Points, in no order, along strands that fork and pass close to each other.
(in the rows, 128 means zero)
Points whose rows are less than 67.5 apart are linked; no others are. Some points are linked to none.
(40): [138, 141, 129, 134, 135, 129, 153, 183, 112, 120, 82, 131, 80, 94, 100, 108, 118, 177, 135, 147, 118, 115, 112, 149]
(1196): [120, 165, 124, 176, 145, 168, 104, 81, 154, 153, 176, 133, 144, 185, 125, 130, 118, 112, 124, 141, 156, 159, 131, 92]
(757): [127, 105, 118, 164, 127, 127, 118, 138, 119, 75, 137, 100, 143, 121, 129, 142, 75, 123, 138, 146, 94, 138, 129, 115]
(509): [158, 149, 120, 164, 137, 148, 136, 178, 125, 99, 107, 129, 116, 119, 76, 109, 65, 165, 129, 146, 123, 159, 119, 108]
(1057): [101, 89, 95, 100, 99, 73, 145, 118, 136, 123, 115, 88, 108, 98, 128, 124, 155, 145, 143, 121, 118, 112, 142, 158]
(191): [110, 89, 157, 84, 137, 78, 135, 120, 147, 145, 168, 111, 99, 125, 155, 93, 170, 150, 138, 107, 176, 120, 143, 161]
(451): [157, 76, 134, 118, 121, 76, 124, 150, 97, 108, 95, 114, 152, 78, 92, 156, 114, 142, 121, 115, 117, 126, 124, 141]
(1172): [106, 115, 116, 61, 95, 132, 127, 99, 102, 126, 108, 145, 108, 130, 158, 133, 173, 124, 124, 170, 94, 64, 120, 162]
(1138): [145, 155, 181, 95, 141, 139, 131, 118, 125, 158, 149, 167, 105, 135, 147, 130, 159, 139, 120, 141, 142, 102, 117, 152]
(549): [130, 100, 127, 139, 130, 109, 103, 122, 127, 93, 121, 106, 188, 121, 100, 154, 80, 97, 110, 130, 120, 156, 141, 114]
(755): [118, 118, 117, 98, 123, 86, 126, 126, 162, 157, 119, 114, 147, 133, 139, 112, 159, 101, 126, 72, 163, 143, 150, 123]
(252): [115, 106, 133, 112, 108, 124, 132, 126, 103, 113, 109, 124, 100, 115, 142, 140, 146, 143, 134, 162, 90, 84, 109, 163]
(1338): [91, 150, 84, 154, 122, 133, 124, 118, 169, 136, 77, 115, 166, 154, 116, 118, 118, 85, 120, 110, 158, 167, 148, 130]
(1778): [114, 76, 135, 126, 111, 80, 121, 107, 112, 99, 154, 86, 117, 103, 149, 165, 125, 143, 164, 153, 96, 106, 123, 154]
(1119): [110, 112, 94, 150, 119, 75, 136, 126, 172, 97, 88, 89, 147, 116, 106, 106, 101, 111, 138, 109, 158, 181, 149, 130]
(57): [149, 105, 190, 119, 158, 104, 95, 104, 141, 130, 195, 118, 175, 150, 148, 134, 107, 117, 136, 110, 169, 149, 132, 117]
(1357): [99, 139, 143, 164, 146, 147, 108, 81, 159, 119, 189, 107, 142, 173, 154, 125, 97, 113, 145, 145, 150, 152, 135, 111]
(719): [77, 129, 77, 140, 92, 122, 125, 98, 165, 125, 84, 113, 152, 164, 156, 122, 130, 81, 134, 108, 127, 149, 151, 115]
(1020): [122, 102, 110, 159, 118, 120, 117, 147, 113, 80, 124, 103, 125, 109, 132, 130, 96, 138, 150, 147, 84, 121, 127, 124]
(1767): [134, 148, 132, 170, 154, 152, 140, 129, 153, 104, 153, 108, 127, 132, 101, 99, 89, 139, 135, 140, 155, 169, 129, 110]
(1268): [130, 152, 149, 143, 128, 164, 126, 120, 138, 141, 168, 131, 115, 148, 151, 135, 141, 128, 135, 131, 126, 127, 119, 108]
(483): [92, 151, 121, 155, 128, 149, 110, 79, 167, 141, 164, 114, 139, 183, 159, 111, 112, 101, 138, 126, 158, 152, 148, 111]
(737): [149, 89, 136, 130, 118, 91, 122, 155, 103, 88, 103, 109, 148, 86, 107, 158, 101, 142, 127, 132, 96, 125, 126, 132]
(1395): [152, 175, 143, 121, 120, 174, 113, 116, 116, 180, 144, 174, 138, 154, 141, 156, 164, 123, 105, 126, 112, 117, 119, 105]
(1198): [149, 110, 121, 140, 133, 111, 125, 161, 119, 98, 104, 112, 147, 92, 95, 139, 94, 137, 135, 130, 112, 139, 127, 119]
(292): [126, 178, 142, 145, 150, 169, 113, 92, 158, 162, 187, 134, 135, 185, 141, 118, 137, 124, 120, 139, 164, 156, 137, 93]
(1684): [99, 109, 77, 127, 105, 108, 155, 161, 141, 119, 80, 100, 96, 90, 111, 103, 141, 152, 139, 120, 116, 116, 146, 138]
(1218): [116, 89, 164, 124, 139, 89, 126, 116, 142, 106, 176, 88, 115, 114, 160, 131, 121, 144, 162, 138, 131, 124, 128, 134]
(1569): [133, 151, 146, 146, 120, 160, 139, 121, 109, 128, 137, 159, 88, 138, 142, 138, 142, 146, 126, 158, 100, 102, 114, 131]
(1640): [160, 157, 111, 179, 126, 176, 117, 128, 100, 130, 133, 165, 143, 159, 106, 145, 108, 125, 108, 153, 86, 141, 107, 89]
(935): [90, 127, 85, 37, 111, 107, 145, 120, 146, 138, 147, 147, 98, 138, 151, 102, 188, 121, 115, 118, 180, 85, 163, 156]
(209): [94, 119, 103, 92, 96, 152, 122, 105, 95, 126, 104, 150, 111, 135, 158, 146, 165, 126, 125, 160, 81, 66, 115, 146]
(4): [100, 77, 105, 71, 88, 74, 133, 100, 129, 134, 129, 91, 105, 105, 133, 119, 162, 144, 140, 129, 125, 100, 133, 168]
(226): [150, 78, 149, 102, 145, 83, 145, 158, 116, 137, 124, 115, 115, 90, 111, 111, 151, 148, 126, 97, 174, 149, 117, 158]
(174): [140, 130, 163, 87, 148, 122, 140, 136, 120, 152, 131, 154, 109, 121, 131, 124, 161, 136, 118, 131, 148, 111, 118, 159]
(134): [160, 166, 131, 107, 150, 153, 159, 158, 116, 182, 105, 167, 106, 118, 106, 127, 161, 128, 93, 100, 156, 133, 118, 134]
(1808): [119, 73, 142, 134, 113, 93, 117, 120, 96, 85, 146, 101, 124, 109, 148, 168, 113, 141, 158, 165, 81, 99, 114, 149]
(1230): [142, 164, 122, 154, 155, 158, 123, 121, 143, 143, 135, 127, 159, 147, 85, 121, 106, 115, 115, 123, 163, 170, 131, 108]
(670): [102, 98, 159, 138, 132, 113, 125, 111, 141, 96, 186, 91, 100, 130, 172, 134, 117, 145, 168, 147, 117, 124, 126, 128]
(913): [104, 103, 89, 131, 101, 141, 108, 119, 92, 123, 102, 137, 141, 129, 154, 168, 145, 112, 132, 137, 57, 78, 121, 129]
(537): [120, 110, 117, 138, 127, 115, 98, 113, 131, 107, 121, 110, 187, 132, 120, 156, 96, 85, 132, 128, 118, 146, 130, 118]
(1089): [193, 140, 196, 156, 145, 134, 137, 134, 97, 115, 156, 156, 136, 135, 103, 159, 81, 129, 113, 152, 126, 137, 112, 103]
(758): [116, 151, 97, 151, 116, 170, 129, 132, 131, 131, 111, 137, 130, 133, 125, 116, 133, 127, 128, 125, 107, 127, 126, 107]
(447): [146, 179, 152, 101, 128, 163, 118, 123, 126, 188, 148, 177, 126, 150, 144, 149, 168, 128, 102, 114, 135, 114, 130, 116]
(178): [179, 175, 165, 118, 149, 139, 153, 131, 90, 171, 106, 188, 97, 116, 107, 139, 150, 133, 105, 148, 136, 107, 102, 140]
(967): [106, 118, 66, 151, 103, 123, 122, 150, 130, 105, 73, 111, 138, 108, 121, 118, 113, 121, 140, 123, 91, 129, 141, 120]
(116): [147, 103, 150, 108, 140, 106, 130, 146, 107, 136, 109, 128, 141, 102, 108, 149, 144, 133, 124, 117, 122, 123, 111, 139]
(1678): [147, 121, 160, 105, 150, 115, 142, 147, 118, 146, 118, 138, 118, 104, 116, 128, 156, 136, 122, 119, 140, 118, 111, 150]
(627): [142, 124, 115, 137, 135, 122, 125, 162, 127, 115, 91, 119, 163, 103, 90, 132, 102, 120, 124, 116, 122, 148, 124, 116]
(1199): [103, 162, 65, 184, 127, 185, 128, 108, 146, 129, 107, 139, 123, 163, 112, 98, 110, 125, 117, 126, 122, 148, 137, 96]
(1518): [99, 93, 95, 136, 102, 105, 136, 133, 114, 92, 109, 89, 96, 95, 134, 129, 122, 163, 157, 154, 85, 102, 128, 143]
(383): [113, 103, 112, 51, 92, 107, 134, 111, 109, 131, 108, 131, 109, 117, 141, 123, 180, 132, 122, 158, 113, 79, 126, 163]
(1456): [172, 188, 132, 127, 145, 157, 170, 164, 115, 168, 97, 162, 92, 108, 103, 116, 148, 150, 100, 116, 152, 144, 116, 125]
(450): [163, 149, 124, 180, 138, 162, 122, 130, 107, 114, 141, 152, 147, 153, 101, 142, 84, 134, 117, 158, 107, 145, 115, 102]
(1213): [147, 121, 194, 152, 134, 126, 120, 112, 106, 107, 183, 140, 122, 149, 158, 169, 100, 131, 147, 161, 104, 101, 106, 133]
(1348): [143, 160, 83, 176, 131, 192, 116, 111, 117, 146, 123, 160, 148, 168, 115, 125, 122, 124, 107, 147, 98, 147, 117, 89]
(330): [141, 136, 160, 162, 165, 140, 135, 119, 155, 105, 179, 112, 137, 138, 109, 115, 90, 131, 132, 138, 170, 164, 119, 113]
(23): [168, 88, 177, 134, 165, 101, 133, 138, 141, 109, 161, 114, 147, 115, 112, 107, 95, 126, 128, 100, 196, 183, 125, 122]
(76): [103, 141, 114, 139, 116, 156, 134, 135, 133, 129, 124, 129, 112, 129, 140, 121, 140, 129, 136, 122, 108, 114, 130, 114]
(200): [149, 85, 140, 119, 150, 85, 160, 162, 128, 119, 121, 105, 91, 81, 101, 93, 135, 161, 137, 105, 169, 154, 122, 160]
(129): [104, 143, 104, 152, 130, 125, 123, 116, 165, 117, 106, 103, 154, 140, 116, 113, 110, 97, 133, 110, 152, 166, 144, 117]
(197): [152, 151, 173, 166, 132, 145, 143, 128, 109, 117, 151, 151, 88, 133, 143, 137, 117, 147, 142, 165, 99, 107, 103, 129]
(1250): [143, 91, 160, 128, 153, 93, 116, 120, 153, 115, 154, 106, 169, 123, 111, 111, 102, 108, 126, 95, 199, 179, 137, 120]
(87): [133, 184, 78, 151, 127, 182, 139, 141, 135, 161, 83, 146, 133, 137, 98, 101, 130, 123, 110, 116, 132, 152, 133, 96]
(1735): [139, 107, 125, 143, 111, 125, 117, 146, 88, 104, 100, 135, 144, 116, 127, 165, 122, 132, 127, 149, 64, 94, 111, 138]
(184): [161, 126, 148, 42, 139, 119, 135, 140, 97, 167, 120, 170, 104, 129, 127, 98, 185, 120, 94, 124, 173, 114, 119, 177]
(123): [143, 98, 159, 143, 139, 122, 107, 120, 124, 89, 154, 111, 177, 133, 108, 155, 72, 101, 114, 140, 125, 152, 133, 113]
(675): [150, 127, 162, 68, 153, 120, 147, 139, 110, 158, 118, 161, 88, 119, 124, 97, 174, 132, 103, 129, 169, 116, 114, 180]
(288): [84, 111, 113, 140, 119, 120, 146, 124, 147, 102, 145, 91, 83, 124, 166, 112, 133, 140, 162, 137, 121, 121, 143, 123]
(901): [127, 169, 143, 81, 124, 155, 123, 120, 130, 182, 151, 171, 120, 144, 155, 143, 178, 126, 102, 118, 144, 99, 140, 138]
(1005): [98, 115, 98, 103, 108, 85, 145, 133, 162, 148, 99, 109, 132, 121, 133, 108, 159, 108, 133, 83, 147, 137, 154, 126]
(1662): [140, 138, 100, 172, 117, 166, 126, 159, 110, 111, 104, 147, 120, 131, 120, 129, 100, 148, 134, 147, 77, 117, 111, 118]
(1075): [109, 130, 161, 75, 121, 133, 128, 100, 120, 130, 153, 144, 90, 136, 171, 126, 160, 141, 133, 170, 123, 79, 122, 164]
(124): [195, 143, 183, 149, 139, 123, 140, 149, 84, 116, 129, 162, 141, 127, 100, 158, 88, 130, 114, 147, 108, 119, 109, 114]
(113): [175, 140, 178, 154, 147, 141, 129, 124, 129, 114, 175, 140, 150, 145, 111, 146, 91, 126, 120, 141, 133, 153, 116, 106]
(233): [108, 77, 146, 98, 114, 82, 121, 98, 123, 115, 158, 91, 108, 117, 163, 145, 142, 153, 155, 151, 111, 100, 119, 165]
(1557): [121, 146, 151, 62, 126, 140, 114, 112, 123, 170, 140, 170, 131, 142, 158, 139, 179, 124, 101, 132, 138, 85, 133, 158]
(1470): [121, 110, 143, 82, 143, 83, 123, 139, 148, 170, 163, 131, 113, 137, 152, 81, 176, 130, 113, 70, 207, 140, 158, 157]
(1130): [154, 126, 152, 149, 123, 133, 127, 141, 90, 106, 117, 145, 148, 123, 123, 166, 110, 131, 129, 151, 77, 102, 100, 131]
(270): [100, 124, 140, 161, 135, 151, 119, 95, 141, 103, 192, 111, 97, 163, 182, 122, 104, 129, 167, 153, 109, 133, 127, 107]
(856): [92, 163, 114, 80, 117, 143, 139, 127, 161, 161, 159, 156, 101, 143, 160, 117, 171, 121, 113, 95, 174, 104, 161, 127]
(1242): [168, 156, 160, 124, 154, 148, 107, 113, 127, 171, 150, 147, 184, 155, 106, 141, 125, 109, 103, 102, 169, 160, 120, 104]
(696): [155, 136, 168, 136, 140, 142, 122, 126, 127, 127, 162, 136, 154, 137, 126, 154, 115, 126, 131, 132, 123, 133, 112, 108]
(1737): [127, 178, 81, 134, 126, 163, 139, 143, 142, 165, 83, 136, 149, 129, 92, 107, 135, 106, 111, 99, 140, 153, 141, 96]
(1227): [129, 171, 99, 149, 123, 187, 119, 115, 127, 166, 126, 160, 151, 161, 118, 132, 142, 114, 106, 126, 112, 140, 127, 94]
(300): [107, 178, 121, 103, 122, 151, 117, 105, 165, 180, 159, 150, 134, 169, 168, 111, 159, 112, 109, 90, 169, 127, 158, 95]
(470): [99, 119, 114, 142, 111, 169, 125, 117, 108, 116, 130, 141, 98, 135, 167, 138, 134, 137, 143, 149, 71, 83, 117, 137]
(1328): [109, 132, 145, 153, 144, 138, 109, 96, 147, 115, 192, 110, 130, 165, 163, 125, 104, 121, 159, 144, 130, 141, 124, 111]
(1372): [123, 132, 105, 162, 120, 172, 132, 134, 103, 114, 112, 152, 103, 133, 146, 135, 122, 144, 133, 145, 67, 95, 108, 124]
(952): [90, 87, 111, 121, 99, 113, 95, 97, 109, 123, 142, 110, 138, 137, 176, 171, 143, 113, 153, 135, 72, 91, 129, 137]
(229): [121, 72, 155, 87, 117, 63, 110, 90, 126, 133, 173, 94, 118, 112, 158, 138, 149, 155, 142, 128, 140, 108, 127, 163]
(779): [127, 129, 124, 99, 136, 111, 125, 140, 144, 162, 109, 129, 149, 117, 122, 120, 154, 109, 122, 75, 156, 140, 141, 121]
(388): [143, 146, 158, 38, 127, 136, 126, 110, 115, 158, 139, 179, 109, 136, 153, 116, 179, 128, 99, 149, 147, 85, 130, 171]
(938): [106, 110, 121, 141, 124, 111, 92, 98, 133, 110, 143, 105, 178, 149, 153, 155, 105, 85, 145, 125, 106, 135, 137, 114]
(767): [143, 163, 129, 97, 141, 152, 144, 151, 130, 185, 110, 155, 126, 120, 111, 129, 168, 120, 95, 89, 155, 136, 125, 126]
(157): [129, 100, 138, 134, 143, 85, 125, 120, 164, 107, 137, 96, 150, 119, 121, 114, 110, 111, 142, 101, 165, 171, 139, 120]
(806): [102, 92, 123, 136, 117, 80, 107, 97, 146, 90, 156, 80, 143, 132, 156, 143, 100, 107, 159, 135, 117, 148, 141, 121]
(1221): [100, 160, 101, 169, 135, 168, 113, 82, 160, 145, 146, 134, 145, 190, 136, 121, 118, 100, 128, 126, 150, 153, 139, 103]
(7): [132, 102, 139, 159, 130, 131, 116, 129, 113, 78, 152, 113, 162, 130, 122, 152, 70, 109, 128, 154, 99, 139, 126, 118]
(1384): [130, 167, 119, 136, 151, 151, 168, 155, 170, 145, 124, 116, 105, 122, 100, 75, 127, 138, 128, 104, 172, 172, 137, 109]
(1566): [184, 157, 161, 141, 165, 124, 166, 166, 107, 140, 98, 158, 90, 100, 94, 115, 118, 159, 115, 127, 151, 136, 98, 140]
(1025): [118, 138, 95, 173, 126, 156, 104, 121, 125, 109, 120, 128, 158, 144, 116, 130, 89, 109, 130, 135, 106, 137, 122, 109]
(1462): [155, 85, 159, 138, 119, 94, 126, 146, 89, 80, 124, 121, 145, 102, 115, 176, 94, 134, 127, 152, 81, 107, 122, 136]
(32): [126, 171, 68, 176, 129, 187, 132, 137, 133, 138, 96, 143, 126, 145, 98, 98, 113, 137, 115, 133, 120, 151, 132, 95]
(763): [147, 142, 97, 161, 125, 151, 116, 178, 121, 100, 88, 126, 134, 110, 78, 116, 66, 147, 130, 138, 108, 149, 121, 114]
(1342): [106, 133, 58, 168, 111, 148, 116, 147, 130, 108, 63, 121, 136, 124, 115, 103, 97, 120, 135, 120, 96, 141, 136, 116]
(397): [141, 152, 112, 132, 133, 143, 153, 181, 118, 131, 78, 130, 102, 98, 95, 111, 121, 162, 125, 123, 118, 126, 118, 135]
(1615): [169, 137, 150, 153, 144, 129, 147, 179, 118, 101, 107, 128, 109, 103, 89, 120, 80, 164, 134, 136, 127, 145, 116, 121]
(980): [124, 160, 121, 161, 153, 157, 138, 122, 161, 136, 142, 119, 132, 143, 100, 101, 111, 129, 126, 125, 164, 172, 134, 104]
(345): [90, 121, 100, 102, 109, 113, 149, 133, 153, 149, 115, 117, 114, 118, 140, 118, 166, 123, 127, 103, 145, 111, 149, 124]
(916): [151, 156, 141, 142, 165, 150, 115, 114, 138, 158, 142, 138, 183, 151, 85, 139, 105, 103, 102, 111, 182, 171, 131, 108]
(890): [165, 140, 199, 167, 138, 137, 131, 115, 116, 107, 194, 146, 115, 149, 144, 150, 99, 140, 140, 167, 117, 126, 102, 111]
(260): [124, 144, 95, 139, 134, 132, 131, 154, 145, 124, 83, 113, 148, 110, 95, 112, 109, 118, 126, 107, 133, 156, 135, 112]
(605): [129, 155, 94, 129, 132, 143, 130, 142, 143, 150, 85, 129, 155, 121, 100, 110, 135, 102, 120, 92, 139, 151, 137, 111]
(830): [175, 93, 192, 138, 164, 114, 147, 155, 121, 101, 155, 124, 128, 102, 100, 114, 92, 143, 124, 109, 187, 176, 119, 125]
(427): [100, 146, 124, 65, 132, 119, 131, 125, 163, 164, 169, 154, 106, 147, 168, 99, 183, 127, 104, 83, 192, 96, 174, 148]
(632): [91, 122, 101, 123, 102, 167, 124, 112, 105, 126, 114, 154, 102, 139, 163, 142, 152, 134, 128, 149, 77, 71, 121, 139]
(112): [156, 105, 154, 133, 158, 102, 158, 168, 132, 114, 130, 113, 113, 91, 105, 106, 116, 156, 137, 112, 162, 149, 120, 138]
(904): [101, 166, 95, 163, 133, 168, 124, 98, 161, 152, 132, 131, 142, 169, 120, 109, 125, 99, 118, 122, 158, 161, 143, 101]
(579): [161, 134, 160, 31, 136, 121, 117, 119, 101, 168, 128, 186, 112, 139, 148, 102, 184, 122, 97, 130, 162, 102, 126, 184]
(1445): [103, 95, 119, 122, 108, 110, 135, 127, 110, 102, 114, 96, 94, 105, 141, 134, 140, 161, 148, 164, 89, 94, 118, 154]
(1686): [117, 88, 117, 58, 104, 90, 134, 109, 117, 138, 114, 115, 112, 113, 126, 120, 175, 141, 121, 134, 125, 95, 122, 171]
(196): [82, 144, 73, 148, 107, 147, 124, 106, 156, 123, 93, 117, 146, 157, 150, 113, 127, 93, 134, 111, 126, 136, 145, 107]
(887): [125, 157, 71, 143, 106, 169, 129, 167, 116, 138, 63, 144, 127, 115, 103, 114, 128, 132, 120, 113, 92, 116, 131, 110]
(653): [109, 109, 131, 137, 124, 111, 106, 111, 135, 104, 153, 96, 149, 134, 155, 147, 110, 107, 150, 132, 111, 133, 133, 116]
(436): [133, 133, 149, 62, 110, 130, 146, 113, 102, 119, 107, 157, 88, 121, 142, 103, 162, 132, 126, 183, 110, 77, 107, 160]
(1126): [133, 90, 89, 133, 101, 57, 124, 135, 135, 108, 88, 91, 153, 81, 100, 135, 111, 128, 137, 95, 119, 152, 142, 138]
(819): [123, 86, 92, 126, 101, 66, 119, 124, 128, 104, 102, 89, 140, 82, 117, 147, 121, 131, 143, 113, 101, 127, 143, 139]
(1134): [92, 98, 82, 111, 101, 91, 154, 132, 134, 116, 97, 87, 91, 91, 119, 116, 149, 153, 142, 131, 116, 109, 143, 156]
(1096): [182, 138, 158, 152, 151, 145, 135, 147, 115, 108, 135, 132, 155, 130, 78, 139, 66, 128, 103, 141, 147, 167, 122, 111]
(815): [149, 178, 121, 129, 125, 182, 115, 122, 119, 180, 130, 170, 150, 152, 120, 147, 161, 113, 103, 120, 118, 136, 121, 91]
(179): [100, 123, 120, 146, 132, 98, 125, 107, 171, 104, 130, 89, 152, 136, 135, 115, 104, 106, 147, 122, 159, 164, 143, 121]
(1722): [138, 83, 161, 139, 121, 96, 127, 136, 98, 85, 143, 113, 132, 108, 132, 172, 100, 143, 145, 160, 90, 101, 113, 143]
(326): [130, 150, 175, 81, 127, 146, 129, 105, 126, 143, 164, 162, 92, 142, 166, 122, 162, 143, 120, 161, 136, 86, 123, 159]
(575): [136, 100, 147, 102, 151, 87, 132, 147, 140, 161, 150, 117, 125, 120, 127, 92, 168, 125, 126, 67, 203, 158, 141, 148]
(446): [92, 103, 130, 99, 109, 126, 101, 98, 105, 124, 140, 117, 116, 141, 177, 157, 151, 131, 144, 159, 84, 78, 125, 148]
(1675): [156, 126, 184, 149, 161, 138, 124, 109, 140, 108, 195, 123, 154, 152, 110, 137, 83, 127, 121, 137, 165, 166, 126, 114]
(613): [145, 76, 147, 96, 142, 74, 135, 156, 115, 156, 136, 115, 109, 104, 116, 94, 170, 138, 125, 84, 194, 153, 132, 170]
(1486): [171, 153, 200, 164, 146, 130, 148, 125, 114, 107, 174, 150, 90, 130, 132, 136, 106, 151, 141, 164, 120, 121, 102, 117]
(356): [100, 98, 102, 124, 101, 113, 96, 107, 111, 133, 114, 113, 153, 127, 161, 170, 149, 105, 140, 123, 72, 93, 131, 129]
(1388): [119, 113, 153, 108, 126, 119, 129, 130, 108, 125, 125, 126, 119, 118, 138, 147, 151, 138, 131, 146, 107, 94, 111, 149]
(1635): [122, 115, 117, 131, 110, 139, 117, 132, 83, 123, 93, 145, 139, 115, 134, 163, 147, 127, 128, 148, 63, 81, 110, 137]
(1747): [119, 102, 89, 132, 105, 65, 120, 129, 151, 105, 83, 89, 162, 99, 107, 126, 107, 112, 131, 98, 135, 166, 146, 131]
(199): [154, 90, 123, 109, 132, 87, 126, 152, 113, 130, 96, 119, 158, 89, 101, 143, 131, 127, 124, 98, 131, 138, 126, 137]
(1656): [155, 117, 153, 139, 149, 108, 154, 183, 126, 96, 108, 117, 104, 85, 95, 119, 100, 166, 139, 129, 133, 142, 117, 132]
(70): [94, 153, 61, 167, 121, 173, 126, 98, 149, 131, 95, 136, 145, 170, 132, 112, 117, 99, 124, 113, 116, 142, 139, 106]
(352): [90, 128, 106, 113, 112, 134, 140, 134, 138, 135, 117, 119, 113, 121, 136, 126, 156, 126, 131, 119, 120, 106, 140, 126]
(1774): [138, 111, 145, 71, 138, 108, 120, 135, 99, 171, 105, 151, 136, 115, 118, 142, 180, 123, 104, 108, 140, 105, 117, 162]
(1519): [105, 148, 58, 156, 109, 162, 128, 147, 133, 131, 62, 138, 136, 128, 118, 102, 120, 117, 126, 106, 101, 128, 137, 100]
(666): [112, 96, 97, 153, 114, 111, 130, 152, 118, 84, 106, 96, 109, 101, 133, 130, 108, 157, 155, 147, 86, 118, 128, 132]
(1056): [90, 107, 138, 149, 130, 129, 122, 103, 134, 93, 182, 96, 89, 143, 180, 131, 110, 135, 176, 151, 103, 122, 131, 121]
(1297): [139, 152, 120, 162, 115, 175, 138, 122, 100, 127, 120, 177, 80, 147, 143, 133, 139, 155, 122, 161, 72, 99, 111, 118]
(466): [104, 123, 75, 145, 107, 118, 142, 164, 142, 119, 74, 104, 116, 96, 109, 107, 120, 141, 137, 117, 108, 127, 144, 125]
(1507): [140, 118, 189, 123, 138, 121, 119, 115, 112, 123, 170, 136, 123, 137, 161, 161, 128, 133, 139, 156, 109, 100, 108, 145]
(1159): [146, 131, 89, 162, 116, 150, 109, 173, 113, 100, 85, 133, 137, 118, 100, 127, 81, 139, 131, 142, 81, 130, 116, 117]
(1376): [112, 89, 113, 136, 106, 55, 119, 95, 151, 95, 136, 74, 149, 119, 143, 137, 108, 111, 154, 115, 129, 162, 147, 129]
(1109): [177, 133, 179, 142, 130, 128, 132, 132, 81, 117, 139, 161, 151, 132, 125, 172, 104, 123, 123, 151, 95, 102, 105, 128]
(1624): [101, 177, 110, 99, 124, 159, 138, 122, 163, 167, 167, 154, 114, 150, 160, 109, 168, 119, 112, 95, 170, 117, 162, 107]
(1517): [107, 176, 97, 165, 140, 166, 140, 111, 166, 153, 124, 118, 133, 155, 108, 97, 122, 115, 122, 116, 172, 167, 141, 102]
(1004): [121, 89, 116, 122, 110, 70, 119, 114, 139, 116, 124, 85, 144, 103, 135, 136, 125, 120, 147, 108, 120, 139, 138, 131]
(690): [97, 125, 146, 95, 118, 142, 108, 95, 121, 140, 159, 136, 108, 143, 183, 145, 163, 132, 132, 155, 110, 79, 130, 149]
(97): [175, 157, 143, 156, 143, 156, 135, 151, 111, 125, 128, 146, 147, 132, 89, 136, 93, 136, 117, 137, 126, 152, 112, 103]
(1650): [120, 178, 137, 126, 130, 159, 117, 101, 162, 168, 173, 134, 127, 167, 155, 112, 151, 120, 122, 114, 158, 139, 145, 90]
(1036): [135, 137, 157, 131, 136, 141, 121, 127, 139, 128, 154, 121, 132, 132, 138, 136, 128, 128, 141, 126, 122, 125, 120, 119]
(6): [136, 155, 175, 116, 131, 137, 160, 116, 121, 130, 149, 155, 57, 125, 144, 110, 145, 157, 132, 179, 132, 96, 112, 158]
(956): [131, 119, 178, 105, 134, 117, 118, 115, 113, 135, 140, 143, 124, 125, 147, 156, 148, 132, 133, 147, 110, 89, 109, 152]
(1627): [93, 137, 81, 128, 103, 111, 128, 119, 166, 138, 66, 111, 167, 148, 130, 122, 137, 82, 125, 96, 143, 162, 150, 119]
(461): [128, 144, 116, 95, 137, 132, 141, 155, 130, 169, 99, 141, 137, 110, 113, 121, 168, 113, 112, 83, 146, 129, 136, 126]
(154): [129, 137, 117, 161, 157, 127, 123, 133, 147, 116, 106, 123, 176, 126, 75, 132, 79, 98, 101, 113, 169, 176, 143, 122]
(797): [113, 130, 141, 64, 145, 112, 134, 137, 148, 169, 168, 148, 103, 142, 156, 89, 183, 135, 102, 83, 199, 114, 164, 161]
(366): [138, 157, 94, 137, 133, 143, 140, 181, 129, 134, 75, 125, 126, 98, 91, 113, 118, 144, 125, 107, 126, 142, 126, 113]

A fork is a point with three links. Follow the links from the first point to the second and name the forks in between, in order.
(1778), (719) => (737), (260)
(1388), (763) => (1372)
(113), (1221) => (980)
(1357), (613) => (1221)
(330), (952) => (113)

A fork is a point with three links, a tip a point with one. Leave the first point through the second and follow the links. Name the first fork or tip that comes.
(466), (1684) => (1372)
(209), (1172) => (887)
(757), (7) => (1119)
(87), (32) => (830)

Name the points in between on the shortest way along the links from the first point to the second, in order.
(1109), (1268) => (124), (1089), (113), (696), (1036)
(1662), (466) => (1372), (470), (632), (209), (1172), (383), (1686), (4), (1057), (1134), (1684)
(1338), (1199) => (1627), (719), (196), (70)
(575), (1357) => (1470), (797), (427), (856), (1624), (300), (1650), (292), (1196), (1221), (483)
(890), (763) => (1486), (197), (1569), (1297), (1372), (1662), (1159)
